Each row is a point on a tangle of strands that fork, close into loops and nearly touch. The rows are in no order.
Points whose rows are less than 61.3 apart are linked; no others are. Some points are linked to none.
j_526: 2.9 -14.0 -8.1 -10.3 -15.6 35.2 0.5 4.5 3.1 -9.6 -10.4 -18.6 13.2 2.8
 -1.1 -20.0 4.5 -13.9 -4.0 9.5 1.9 -19.6 -12.7 24.1 -5.7 5.6 2.4
j_826: 22.9 -18.8 14.0 -12.1 18.1 -0.4 -2.1 3.4 5.4 5.4 -19.8 6.9 27.6 19.9 5.4
 5.8 -7.5 23.0 32.9 -19.6 -22.0 -21.6 8.8 -14.5 7.5 20.5 -1.1
j_533: 6.9 -11.9 7.6 -30.5 15.0 -0.8 -27.8 19.8 24.7 -0.2 -33.5 2.0 27.7 19.9
 12.5 17.5 14.8 -17.5 -21.2 -12.3 -33.9 -1.1 -4.1 14.8 -8.1 20.7 0.9
j_949: 4.4 18.2 5.9 19.6 4.2 -1.0 15.6 -8.9 -14.0 -10.3 28.4 -5.7 -12.8 -8.9
 -0.7 -19.3 -18.4 24.7 -10.0 -8.3 -10.0 6.1 15.5 -7.9 26.1 -5.3 -6.7
j_123: 18.8 4.5 21.2 -1.3 -14.4 -20.5 26.7 -27.4 0.3 -14.1 4.6 12.5 -14.4 4.8
 8.1 -0.2 3.7 26.5 -28.9 -44.8 16.9 8.5 15.3 -22.0 11.2 7.3 4.4
j_67: 13.0 -17.2 4.8 -12.9 2.0 28.1 -10.9 3.1 -22.9 12.1 25.7 -15.9 4.0 3.4
 -11.8 0.9 14.0 5.0 7.6 23.0 -25.0 -14.7 -15.2 28.0 -11.8 1.6 -17.4
j_668: 17.5 -20.7 11.4 -25.8 3.9 0.4 -25.7 3.1 15.2 -5.2 -22.0 8.7 9.3 10.8
 -3.8 18.2 20.4 0.5 -13.5 -8.0 -16.6 -5.9 -9.3 2.8 -15.9 15.9 8.9
j_853: -3.9 2.6 -1.4 1.3 -10.8 -19.7 6.4 -16.9 -3.2 -11.3 -8.0 11.6 -23.9 -3.6
 5.5 -5.1 -10.3 -11.9 -21.5 -19.0 22.6 1.2 0.4 -1.2 3.4 0.7 8.4
j_30: 16.1 -12.3 -0.7 -21.2 0.7 27.9 -11.7 -5.1 -10.5 -16.9 22.4 -7.5 7.0 10.7
 4.4 -12.3 15.2 -1.1 -13.4 -39.0 -16.4 -12.4 4.8 40.5 -9.4 34.6 3.9
j_226: 4.4 4.3 13.2 -14.9 -8.9 -18.3 -3.6 -5.6 44.6 -15.5 -19.5 2.9 -12.5 7.4
 5.1 -10.5 2.0 -1.2 -33.8 -17.5 1.3 9.1 -0.9 -1.4 12.2 0.8 7.9
j_625: -19.8 3.4 -15.4 -6.2 -15.3 -5.4 -14.4 -6.1 -6.8 -9.8 -8.3 3.4 -30.1 4.8
 5.4 -8.3 5.8 -19.4 4.0 11.7 31.6 -12.6 -2.5 -2.3 -8.9 -25.2 13.1
j_540: 23.0 -11.1 10.1 -2.4 20.3 -3.5 2.6 -0.8 3.2 -5.5 -18.5 18.0 15.6 15.0
 -4.2 15.1 -0.7 18.6 8.7 -28.1 -1.2 -15.0 18.7 -13.1 -8.3 15.7 10.1
j_247: -10.2 14.8 -7.4 11.0 -3.2 7.0 -0.5 17.9 44.6 -10.5 -3.7 -5.0 15.5 -3.5
 -13.6 -19.6 21.4 -7.8 -23.1 32.1 5.8 5.7 -0.8 -6.3 8.4 -10.5 -7.1
j_510: 7.1 8.3 7.1 8.5 11.0 21.4 13.7 16.9 31.0 -24.9 -19.7 -7.9 45.2 8.9 0.4
 -18.1 30.3 11.9 10.2 -21.8 8.5 -16.2 5.0 -14.0 -14.9 11.9 -8.3
j_88: -10.2 3.6 -5.3 10.3 -11.4 -28.3 27.7 2.9 12.9 -16.6 -12.7 9.3 6.9 -12.2
 -28.6 -8.2 18.8 15.6 -1.7 20.0 22.4 3.6 -20.1 -32.5 15.4 -7.6 -1.2
j_607: 9.7 -19.3 4.5 -22.3 -13.6 -23.5 6.2 12.5 4.4 15.6 -27.5 -5.9 25.8 3.1
 -2.9 3.4 -8.9 -10.1 -13.1 -7.6 -23.0 -6.1 -41.4 24.4 2.0 16.7 -0.3
j_406: 13.2 0.7 0.4 -20.8 -5.0 14.7 -31.4 -13.5 0.6 -10.5 4.2 -4.8 -11.6 15.0
 4.7 18.4 25.7 -11.7 -23.7 -29.1 1.8 3.6 17.4 30.9 -15.8 2.7 14.8
j_849: 8.6 -8.3 3.7 4.7 -7.4 14.5 37.7 -9.3 -33.2 -6.6 3.1 -6.7 11.6 1.1 -12.0
 -15.2 -12.0 35.7 20.3 -12.7 -1.9 -23.5 -11.1 -7.6 14.7 14.1 -22.7
j_824: 6.4 22.5 18.2 9.7 3.1 -9.6 23.6 -14.0 -3.5 -21.9 21.9 -4.6 -18.2 -9.6
 -12.6 -3.7 4.7 37.5 -32.2 -11.9 0.7 11.9 16.6 -12.0 16.6 5.3 -11.3
j_373: 9.7 -10.5 14.1 5.1 -2.8 -25.0 -2.6 -19.0 -22.5 7.6 -3.8 9.5 -10.6 1.3
 -8.3 14.0 -6.6 29.6 30.6 13.9 -4.9 -20.6 -8.3 -24.3 4.5 0.5 -8.2
j_991: 9.2 -29.8 -1.3 -12.0 -5.9 16.9 -22.8 7.0 -5.8 24.5 6.0 -3.7 15.4 9.1
 -11.7 14.3 37.6 6.0 0.4 32.2 -27.0 -15.3 -12.4 20.8 -16.7 10.1 -18.9
j_448: -0.3 2.5 -2.9 16.5 3.1 -40.8 17.1 -8.0 -8.1 4.4 -17.6 12.3 -19.1 -1.8
 23.8 -7.7 -21.1 -16.5 -0.4 -19.6 33.9 -7.7 -1.0 -11.2 2.0 -1.5 9.5
j_878: -9.8 -9.6 -8.6 12.9 10.4 -24.0 12.2 5.7 14.9 3.3 -16.3 9.9 -10.5 6.8 4.9
 -7.6 -4.1 0.2 23.8 12.1 22.7 0.6 8.0 -39.0 4.3 -6.1 10.3
j_597: 0.4 -22.0 0.5 -35.0 -7.5 15.0 -40.6 4.4 -5.6 2.8 -8.1 -10.0 -12.0 8.3
 9.7 6.1 17.5 -15.6 21.2 11.2 -19.1 -18.1 0.6 12.3 -16.5 11.6 3.7
j_794: 14.0 17.0 7.7 0.9 20.6 28.4 4.0 11.1 10.1 14.4 7.4 -1.1 22.7 -2.6 10.5
 9.0 -14.0 -5.0 1.4 -35.4 -10.6 5.6 25.5 6.7 -5.9 8.0 10.2
j_393: 5.5 -11.7 -4.0 -9.4 -7.3 13.7 6.5 3.9 -5.1 -1.3 4.6 -15.1 10.8 5.2 -2.6
 -17.6 -15.1 -20.1 -3.1 -10.6 -14.5 -12.8 -9.5 40.2 4.5 14.8 -6.1
j_453: -5.1 10.0 -15.1 7.8 -3.9 52.4 0.6 -1.4 -10.6 -7.2 34.7 -17.5 12.9 -12.3
 -25.3 -6.7 16.4 -1.1 -9.7 17.3 9.4 10.2 11.4 17.4 -8.2 -5.9 -13.6
j_316: 7.5 -17.7 8.6 -24.2 5.7 26.9 -37.4 9.5 -10.2 17.4 14.6 -17.8 -5.5 8.6
 16.3 -2.9 6.4 -5.0 21.5 33.3 -36.0 -7.0 1.8 21.9 -7.6 8.6 -14.0
j_550: -25.0 12.6 -18.5 -3.4 -5.6 12.1 -17.3 -1.5 -5.2 -12.2 15.8 1.7 -31.7
 -0.4 16.2 -16.6 -11.5 -40.4 10.2 28.9 23.5 5.9 13.0 0.7 -4.1 -18.2 10.9
j_821: -1.3 -9.4 -1.8 -19.5 -16.5 -21.4 -32.1 -11.1 -0.7 -15.1 -30.9 7.2 -21.1
 6.3 9.4 -11.3 1.6 -19.1 16.8 2.3 25.7 -17.8 -16.6 -6.2 -10.5 -19.5 18.7
j_13: -24.5 7.7 -14.0 18.2 -4.3 -19.3 35.6 7.6 4.9 8.2 5.9 -5.8 7.7 -12.1 -6.5
 -19.4 -20.6 9.5 30.8 21.1 -3.0 9.7 -15.2 -26.6 24.4 -15.9 -11.4
j_561: 1.8 -0.3 -10.5 -7.9 13.7 28.1 -28.0 14.2 6.3 32.5 -3.8 -8.6 21.4 -1.4
 3.9 23.5 5.3 -26.0 -8.5 -6.2 6.4 9.9 4.0 12.0 -28.0 -8.0 6.1
j_559: -15.3 13.4 -5.7 27.7 10.3 11.3 22.6 19.3 9.6 -11.7 -8.1 5.8 19.5 -11.7
 0.9 -1.3 27.3 2.1 3.1 -27.1 35.1 6.8 22.0 -43.5 -23.3 1.0 10.6
j_155: 6.9 -1.0 8.5 10.9 20.1 10.2 -10.2 -4.3 -36.2 8.1 28.4 0.7 -19.5 10.9
 10.0 15.7 -18.2 16.7 27.8 -11.9 -19.4 -1.0 16.9 5.5 -3.2 5.4 -4.2
j_340: -0.4 4.8 2.3 15.5 -13.7 13.6 34.6 -12.4 -18.3 -13.7 14.3 -4.4 -2.5 -4.2
 -4.2 -23.8 -13.9 30.6 -1.4 -20.2 3.1 -11.3 8.5 8.1 27.3 5.1 -16.0
j_364: -8.4 13.9 0.3 9.4 11.2 8.4 -22.3 -13.6 -41.4 5.5 25.5 7.2 -26.9 8.3 8.7
 26.4 -14.7 5.5 8.9 -8.9 2.4 -2.0 35.9 0.0 -16.3 -1.0 15.2
j_302: -15.7 6.4 -6.3 10.4 25.2 -20.2 -1.1 -6.5 -10.6 13.4 5.1 20.4 -43.8 4.8
 16.4 7.8 -4.2 -1.9 13.7 -0.1 21.7 9.2 28.4 -26.2 -1.9 -15.1 9.3
j_265: -3.4 13.1 -2.0 16.6 25.4 25.3 -12.9 2.0 -1.6 -11.6 20.7 1.1 -12.5 -2.6
 1.2 5.7 11.4 6.7 -3.3 -2.1 4.5 6.0 43.0 -0.7 -10.3 -7.6 5.2
j_885: 4.6 -3.2 -1.8 -28.9 -6.9 -22.9 -25.9 -3.8 17.3 -29.0 -38.7 9.4 -5.4 16.7
 8.8 -12.8 12.1 -3.9 -2.7 -13.2 5.7 -17.8 -3.0 -3.0 -6.4 0.4 14.0
j_919: 8.1 -15.2 13.4 -1.7 -3.2 9.2 -9.8 -6.9 11.7 6.7 3.3 -0.2 11.4 6.6 -26.2
 20.6 34.8 19.2 -16.7 35.6 -31.9 -10.5 -10.6 9.4 -5.8 0.5 -6.3
j_779: -22.5 19.2 -13.2 20.3 5.7 7.8 -4.3 1.1 6.3 -2.9 18.9 -2.6 -16.7 -17.4
 2.7 -22.9 -10.8 -20.3 0.2 29.8 10.6 21.0 15.6 7.4 4.7 -25.7 2.8
j_509: 15.8 -13.2 -5.9 -22.1 8.0 9.8 -22.0 14.4 -13.0 8.3 19.7 -11.2 15.4 3.9
 15.3 -1.7 -11.5 -19.3 1.4 -8.1 -34.7 -2.1 -1.8 38.1 4.8 13.3 -10.7
j_686: 7.6 17.1 -1.2 -3.3 -14.0 -30.2 -9.4 -20.9 -6.8 -9.0 10.3 5.9 -36.1 -6.4
 1.4 6.6 -14.8 -16.1 -33.9 -10.6 3.8 17.4 -12.2 21.0 4.8 -9.5 8.3
j_721: 11.5 -13.2 11.3 -3.4 -8.7 -26.3 21.5 5.1 15.0 20.5 -29.8 8.0 35.2 1.6
 -15.6 17.0 -14.5 -1.4 -10.1 7.0 -7.7 -3.6 -36.6 1.4 -3.6 12.2 -9.0
j_325: 4.7 -7.3 6.1 -16.7 0.7 -2.8 -16.8 18.8 7.2 14.6 -24.0 -7.1 23.5 -12.1
 12.4 5.4 -17.1 -25.1 -14.0 -8.4 -30.3 8.4 -22.0 30.3 7.7 11.4 3.1
j_522: 0.5 6.9 13.5 10.5 22.5 -21.8 1.7 0.1 -11.8 2.6 -1.2 9.1 -12.5 -4.4 0.7
 8.0 -17.5 26.8 19.6 10.8 -9.5 -4.3 7.4 -27.0 17.0 -6.2 -7.8
j_165: -11.5 8.3 -7.5 14.7 2.5 -1.3 -8.3 6.6 -10.1 14.0 -3.6 11.5 -18.8 -9.5
 4.2 23.0 -6.2 -24.4 -1.9 1.4 31.2 11.2 0.1 -0.5 -17.7 -9.2 14.8
j_834: -6.5 6.9 0.5 11.1 14.8 -7.4 -11.4 -6.2 -14.3 10.4 9.7 14.5 -27.8 7.4 4.0
 24.1 -3.0 -6.8 -16.0 -16.7 9.5 15.5 24.9 -5.0 -12.9 -9.9 14.9
j_17: -7.8 11.4 -2.5 21.5 -12.5 -11.1 35.7 -1.7 0.2 -7.0 4.6 3.8 -6.1 -14.9
 -13.8 1.3 -0.1 23.4 -3.8 7.2 3.9 6.6 -7.1 -11.5 9.1 -8.1 1.2
j_143: 12.1 -7.4 11.4 -9.7 -7.8 -16.8 -4.7 -15.5 4.7 -22.8 -27.6 8.2 -3.1 16.7
 14.8 -18.6 -0.9 2.4 6.9 -27.7 12.1 -22.5 16.3 -6.9 4.2 9.9 10.3
j_872: 11.6 7.0 8.0 11.4 25.2 -10.5 13.4 10.1 19.0 -6.8 -20.6 10.6 17.3 -1.8
 7.7 15.4 11.0 18.1 -5.7 -33.3 13.5 8.2 29.3 -25.9 -2.4 10.2 7.5
j_595: -16.5 3.2 -12.1 16.2 -0.6 -29.1 11.6 7.7 29.8 -23.7 -10.1 11.8 -5.4 -5.2
 -9.5 -22.4 16.7 2.9 1.4 17.3 17.4 7.1 3.6 -35.8 8.4 -19.0 2.8
j_273: 2.9 9.9 -8.2 5.0 -6.4 31.1 -5.2 11.7 26.8 0.1 11.1 -10.5 26.3 -3.9 -16.9
 -8.5 24.3 3.2 -27.4 32.7 -14.6 0.9 -1.9 12.5 3.3 -10.9 -26.9
j_335: -14.5 4.2 -1.7 18.5 3.0 -20.5 14.9 2.7 6.3 23.2 -5.0 2.2 9.9 -14.5 -9.9
 15.0 -22.5 -16.7 6.8 19.2 4.1 6.9 -31.5 -0.1 -0.5 -13.2 2.1
j_582: -9.3 10.7 -4.9 10.6 -6.6 -24.5 -16.7 -6.6 -9.9 5.9 14.1 3.9 -33.5 -1.5
 8.1 -7.9 -27.7 -3.7 11.1 20.6 0.9 0.5 -17.4 4.4 4.2 -18.4 -2.9
j_385: -9.1 13.4 -12.0 9.7 3.0 29.0 -12.2 10.2 5.2 16.1 11.5 -4.4 14.8 -14.1
 -12.3 13.5 18.5 -19.2 -14.5 6.2 17.5 15.1 13.1 9.0 -22.9 -10.4 6.9
j_206: -6.4 20.1 1.6 13.9 -13.2 3.3 25.4 -8.1 -13.3 -1.3 14.8 -0.2 -1.2 -14.6
 -18.1 17.7 0.1 0.6 -22.3 -7.5 6.6 20.9 -3.5 5.5 -3.0 0.5 2.9
j_480: 6.8 4.6 12.2 15.7 22.5 1.1 1.5 -0.6 -19.5 18.2 22.9 2.1 -7.5 -6.9 3.2
 6.9 -25.6 28.5 33.6 7.4 -22.5 7.8 8.2 -13.2 8.1 0.3 -5.7
j_61: -3.8 11.5 -3.3 3.7 -13.7 12.6 -8.8 -6.1 4.0 -23.8 19.1 -11.1 -19.2 3.0
 -4.6 -23.5 -0.6 -3.5 -31.4 17.1 3.6 5.1 7.9 25.1 5.4 -3.0 -6.9
j_281: 3.5 -17.1 9.3 -8.7 2.8 -7.3 -22.5 -11.5 -17.1 14.5 -4.2 4.0 -10.8 13.9
 2.8 16.1 -8.7 12.3 42.2 18.1 -25.1 -9.6 -11.8 -9.5 -7.1 5.8 3.8
j_978: 14.3 -12.8 5.9 -5.8 -2.0 2.7 -10.9 4.0 17.1 -0.1 -2.3 1.5 18.6 9.7 -14.7
 9.0 14.7 19.1 -4.9 -4.6 -25.1 -9.8 -0.4 -3.7 0.4 3.1 -8.9
j_197: -16.9 16.6 -4.2 15.1 8.6 16.0 31.1 16.4 20.7 -14.4 -9.8 0.7 37.5 1.3
 -1.9 -17.1 21.1 1.7 17.9 -30.5 24.7 2.6 12.7 -24.4 -2.7 -2.4 -1.2
j_26: 8.1 -1.5 -14.4 -0.4 -17.1 30.0 -0.4 -4.6 -5.5 -6.9 33.3 -15.9 11.0 -9.7
 -9.5 -13.8 5.9 -0.9 -28.4 14.6 -14.4 1.6 13.1 36.5 -1.1 0.0 -14.8
j_382: 36.2 -26.9 16.8 -14.4 -4.4 -11.6 -0.5 -5.6 -11.0 -2.1 -7.3 7.1 8.0 11.7
 2.8 5.5 -11.9 15.8 20.5 -19.0 -19.7 -20.4 -8.6 11.4 8.7 27.0 -6.6
j_656: 3.6 -6.0 -5.0 -22.1 -11.0 23.3 -29.9 -19.0 -26.8 -22.0 7.3 -5.0 -15.2
 10.1 1.3 -0.3 6.5 -12.9 -15.8 -37.9 -4.5 -19.3 18.9 35.8 -15.9 22.0 6.3
j_966: 11.8 -26.2 8.8 -12.4 -13.9 -7.1 -14.2 -12.6 -23.5 19.0 -11.0 4.5 7.2 5.0
 -0.8 10.3 -11.9 -1.4 36.7 20.6 -10.5 -20.6 -40.8 4.3 -6.0 14.4 -7.2
j_514: -4.3 -4.0 -6.5 -11.6 -33.3 -15.6 -23.0 -28.3 -20.6 -5.0 3.5 -0.6 -26.4
 12.9 13.2 -17.9 -22.2 -8.3 30.3 19.8 -5.0 -22.2 -24.0 22.0 6.6 0.1 -6.0
j_684: 8.5 15.5 5.6 -27.6 -6.7 -14.5 -18.8 -6.8 16.7 -24.5 -16.5 -4.1 -6.5 9.2
 19.9 -16.3 -9.2 -11.3 -35.6 -21.1 -16.1 10.2 -4.2 17.5 18.3 5.2 8.3
j_494: 23.2 -4.3 14.4 0.1 -4.6 -2.8 23.1 -14.4 -19.0 7.2 -0.4 0.0 18.3 6.1
 -10.7 -0.7 -7.4 24.5 5.6 -16.9 -20.7 -4.1 -14.3 -2.4 18.2 19.2 -11.6
j_249: -7.9 -2.4 0.1 3.3 7.2 -4.8 9.5 7.3 12.2 18.3 1.5 0.1 18.5 -5.7 8.9 -9.9
 -31.3 4.8 43.9 33.7 -10.6 2.9 -17.5 -14.9 19.7 -15.4 -11.7
j_110: 17.7 1.2 10.3 -24.3 -8.3 29.7 -6.7 6.8 4.2 -4.7 31.9 -17.9 15.9 10.9 7.8
 1.5 21.0 -0.1 -46.4 -39.1 -24.6 10.1 6.4 34.7 -8.4 35.6 -3.6
j_94: -10.9 5.2 -3.5 29.2 -0.2 -27.0 -4.1 9.7 -3.2 13.4 9.9 11.5 -17.7 -10.8
 9.7 9.3 -19.9 -22.9 5.1 12.9 6.0 20.0 -11.8 2.0 -0.9 -24.2 6.0
j_864: -0.6 -2.0 -0.7 -32.2 -10.5 -1.5 -39.8 11.2 19.3 -21.0 -20.9 -6.9 -5.4
 5.5 21.7 -22.8 -0.1 -19.5 -28.7 4.8 -24.7 -3.3 -4.7 25.4 21.8 6.0 6.2
j_504: -24.0 5.8 -17.4 17.9 6.8 0.1 32.8 17.3 -10.3 -5.1 -7.5 6.6 3.7 -11.2
 -8.6 8.5 21.8 9.4 15.1 -2.7 32.5 3.6 13.4 -42.4 -5.9 -11.8 0.5
j_700: -5.5 28.0 -6.0 21.0 5.0 13.7 14.0 12.5 8.8 17.0 4.4 -2.9 5.8 -13.9 -18.7
 18.3 9.9 -9.5 -28.5 -6.3 22.7 29.1 1.5 4.2 -14.6 -16.5 3.8
j_19: -33.2 3.4 -18.8 9.9 2.6 -7.8 27.7 9.1 4.2 1.2 -2.4 3.3 6.5 -22.0 -20.6
 -12.7 2.8 -8.8 11.2 37.8 29.7 14.7 -11.7 -17.1 5.3 -29.0 3.8
j_603: -23.2 4.3 -10.6 -4.3 -24.9 -13.9 -23.3 -29.6 -20.0 -2.1 6.1 2.8 -52.3
 -3.1 7.1 -6.0 -12.7 -11.9 28.1 27.5 7.6 -4.6 -20.3 1.2 1.1 -16.4 0.5
j_253: -21.4 -14.7 -19.0 6.0 -2.3 -21.7 48.2 9.4 -11.7 3.4 -16.8 2.9 8.5 -12.0
 -5.1 -2.9 11.0 16.2 24.7 9.5 37.5 -9.2 -4.8 -58.3 -0.3 0.8 1.4
j_735: 4.1 -7.0 -1.5 -21.0 8.6 30.6 -26.4 12.3 -6.2 15.6 -8.0 -7.9 11.9 3.0 6.8
 18.6 5.4 -14.6 16.8 7.7 -6.8 -10.0 4.8 21.1 -20.5 4.1 9.2
j_670: 3.8 -1.8 -4.5 -10.0 -8.1 17.9 -11.9 6.5 20.2 1.6 -7.4 -3.1 13.5 5.5 -6.0
 -7.1 13.3 -7.8 -19.4 27.7 -10.5 -1.2 -21.4 23.6 -1.0 -2.8 -14.4
j_944: -12.2 -12.8 -0.6 16.7 -6.0 -20.1 26.0 -0.7 -21.7 13.6 -20.2 5.8 -0.8
 -8.1 17.8 5.8 -29.5 -4.0 23.3 -3.3 32.0 -6.3 -11.1 -18.9 -2.3 -3.6 6.4
j_956: -29.0 15.8 -10.0 15.1 10.3 7.5 11.8 0.1 -11.5 1.0 20.4 -4.7 -23.1 -15.2
 3.9 -3.4 -10.9 -2.4 21.6 20.8 14.4 8.5 7.0 -18.9 8.4 -18.7 1.9
j_195: -21.8 -1.6 -1.9 2.1 23.5 -8.7 16.2 8.8 -1.5 21.2 4.5 7.5 -20.5 6.6 24.2
 -5.6 -10.9 -5.5 38.2 14.2 21.5 4.2 23.0 -41.1 -7.6 -6.0 13.2
j_815: -32.9 1.5 -25.7 24.5 -7.8 -0.3 37.4 16.1 15.2 3.5 6.8 -5.9 2.6 -18.2
 -4.9 -27.4 -15.6 -11.3 31.8 38.5 29.0 6.2 -18.0 -24.3 14.1 -17.2 -0.7
j_246: -0.7 8.3 -5.4 22.1 3.3 -1.4 20.2 9.6 1.2 -24.5 14.1 -0.7 -7.4 -14.8
 -25.2 6.2 15.2 34.4 -13.3 -4.4 10.1 13.6 22.6 -24.0 2.3 -3.3 -2.0
j_918: 2.7 -15.4 1.6 3.3 -6.7 -1.3 6.9 -2.2 -11.2 -0.7 -12.2 4.6 4.1 -3.0 -16.4
 6.4 0.2 2.4 6.8 10.2 5.3 -11.2 -17.1 11.5 -7.5 -0.2 1.3
j_298: 7.2 1.3 -5.9 -20.7 8.9 4.9 -11.0 19.0 29.3 16.5 -39.0 -0.6 37.9 6.3 7.7
 6.1 3.8 -22.5 -18.9 -4.0 -40.8 6.5 -15.9 19.6 4.7 0.5 -9.3
j_534: -3.5 -11.3 -11.4 17.6 -20.8 -28.8 30.8 -14.7 -29.1 12.1 -20.4 8.6 -1.3
 -9.9 -3.5 1.7 -10.2 13.4 33.3 8.5 33.4 -23.8 -25.6 -33.3 8.3 2.3 5.2
j_542: 12.5 12.3 18.6 -5.7 21.7 8.2 10.6 6.6 22.5 -2.4 -0.1 1.2 7.7 -3.1 -3.3
 21.6 -6.0 6.0 -14.6 -34.1 -6.5 13.5 26.3 -8.5 -0.5 7.7 3.2
j_975: -0.5 -14.7 1.9 -32.6 1.1 1.0 -29.5 11.4 -7.0 -9.0 -6.2 -20.2 3.5 5.0
 30.7 -20.9 -4.0 -30.9 -7.4 7.7 -41.7 -2.3 -4.9 39.1 14.6 11.0 0.8
j_560: -16.6 5.6 -7.9 15.8 9.2 22.6 21.3 15.2 -2.4 0.0 10.3 -6.3 8.8 -4.0 -14.7
 4.9 5.4 -2.2 18.1 5.8 15.0 10.6 7.9 -18.1 -3.3 -15.4 -2.1
j_576: 1.4 16.5 0.9 13.7 29.8 36.7 -13.5 1.3 -11.1 9.0 23.2 -2.9 8.9 1.6 7.4
 15.7 -4.7 -1.2 5.2 -30.4 5.6 15.3 36.0 -1.2 -12.8 -0.1 4.2
j_217: 7.2 5.3 2.9 2.1 -8.7 -6.1 -10.5 -9.0 12.0 2.4 14.2 -4.2 -16.8 -8.4 -5.5
 0.7 -3.5 -6.1 -34.6 13.4 -9.6 20.8 -11.0 18.6 7.2 -5.9 2.3
j_36: 24.2 -7.7 13.3 -4.5 -1.2 -13.8 13.9 -20.2 -9.7 -9.4 -5.8 8.9 0.8 10.1
 14.7 -16.8 -7.9 19.9 -7.5 -49.2 12.1 -10.5 19.7 -11.7 11.6 23.6 6.8
j_566: 10.4 -25.4 3.8 -9.6 -20.3 -28.7 -10.8 -20.7 -20.3 -0.5 -7.4 4.4 -19.6
 10.1 6.4 -11.2 -13.7 5.0 26.8 9.8 -8.3 -28.6 -35.5 2.3 8.6 7.5 -6.8
j_851: -6.7 3.5 4.7 8.3 20.4 -19.0 14.4 5.9 16.4 17.5 -13.6 7.6 6.6 -4.5 -0.9
 10.9 -18.7 13.1 37.5 22.6 -9.4 -10.2 -13.3 -34.0 9.4 -5.5 -11.4
j_829: 14.0 2.6 9.4 -16.9 5.7 1.1 -40.4 -2.5 18.4 -9.5 10.2 -4.9 -7.8 11.5 5.2
 16.6 25.2 -11.9 -45.1 -10.1 -21.1 25.3 9.7 21.6 -6.4 9.1 4.9
j_635: -15.3 13.4 -8.0 13.2 6.3 37.9 8.8 5.4 -5.2 14.5 32.2 -11.6 7.3 -15.8
 -4.4 -0.1 12.9 5.7 15.8 22.0 6.9 18.9 24.0 -3.2 -6.1 -12.1 -14.2
j_64: 21.0 -5.4 -0.2 -14.3 -2.3 18.7 -21.3 3.0 3.0 5.7 26.9 -15.8 -0.5 0.2 1.3
 16.5 24.7 -6.0 -50.2 -5.7 -19.1 18.1 16.0 33.4 -11.9 14.3 -6.0
j_201: -0.2 11.7 16.3 7.4 -14.9 -13.9 29.0 -20.0 -0.2 -5.7 -3.4 3.0 -9.9 3.0
 -9.0 -2.4 0.1 5.7 -29.9 -42.6 26.5 4.6 -2.3 -1.9 -7.9 6.6 18.1
j_745: -2.5 6.4 4.4 8.0 -0.1 -18.0 26.9 4.3 8.4 29.5 -10.3 6.3 34.0 -4.0 -18.6
 21.8 -6.7 -9.0 -16.1 8.7 -5.5 19.0 -38.0 6.3 3.6 -15.1 -7.4
j_183: -0.5 3.3 1.0 5.0 -10.7 -15.1 0.6 -2.2 41.4 -15.7 -8.4 1.6 -6.4 -0.5 -8.7
 -19.4 8.7 7.9 -19.1 11.9 0.7 4.0 6.6 -14.1 18.2 -11.3 -3.6

How many points has the smallest loop of links through each point below? Write - if it is on no loop.
j_853 -> 18
j_155 -> 14
j_64 -> 6
j_195 -> 28
j_393 -> 11
j_826 -> -

A fork is a point with three links, a tip a point with one. Leave the first point through the second and follow the links. Name the first fork or tip that comes.
j_265, j_576 -> j_17
j_949, j_340 -> j_265
j_206, j_700 -> j_94
j_956, j_779 -> j_853
j_226, j_684 -> j_183

A piece is two or more points that can be reached from each other along the links. Count, over all rows, the pieces, the separate loops (a circle has one, a figure eight two, a Y none), the forks (points with three links) and the tips (points with one).
pieces -> 3
loops -> 5
forks -> 9
tips -> 5
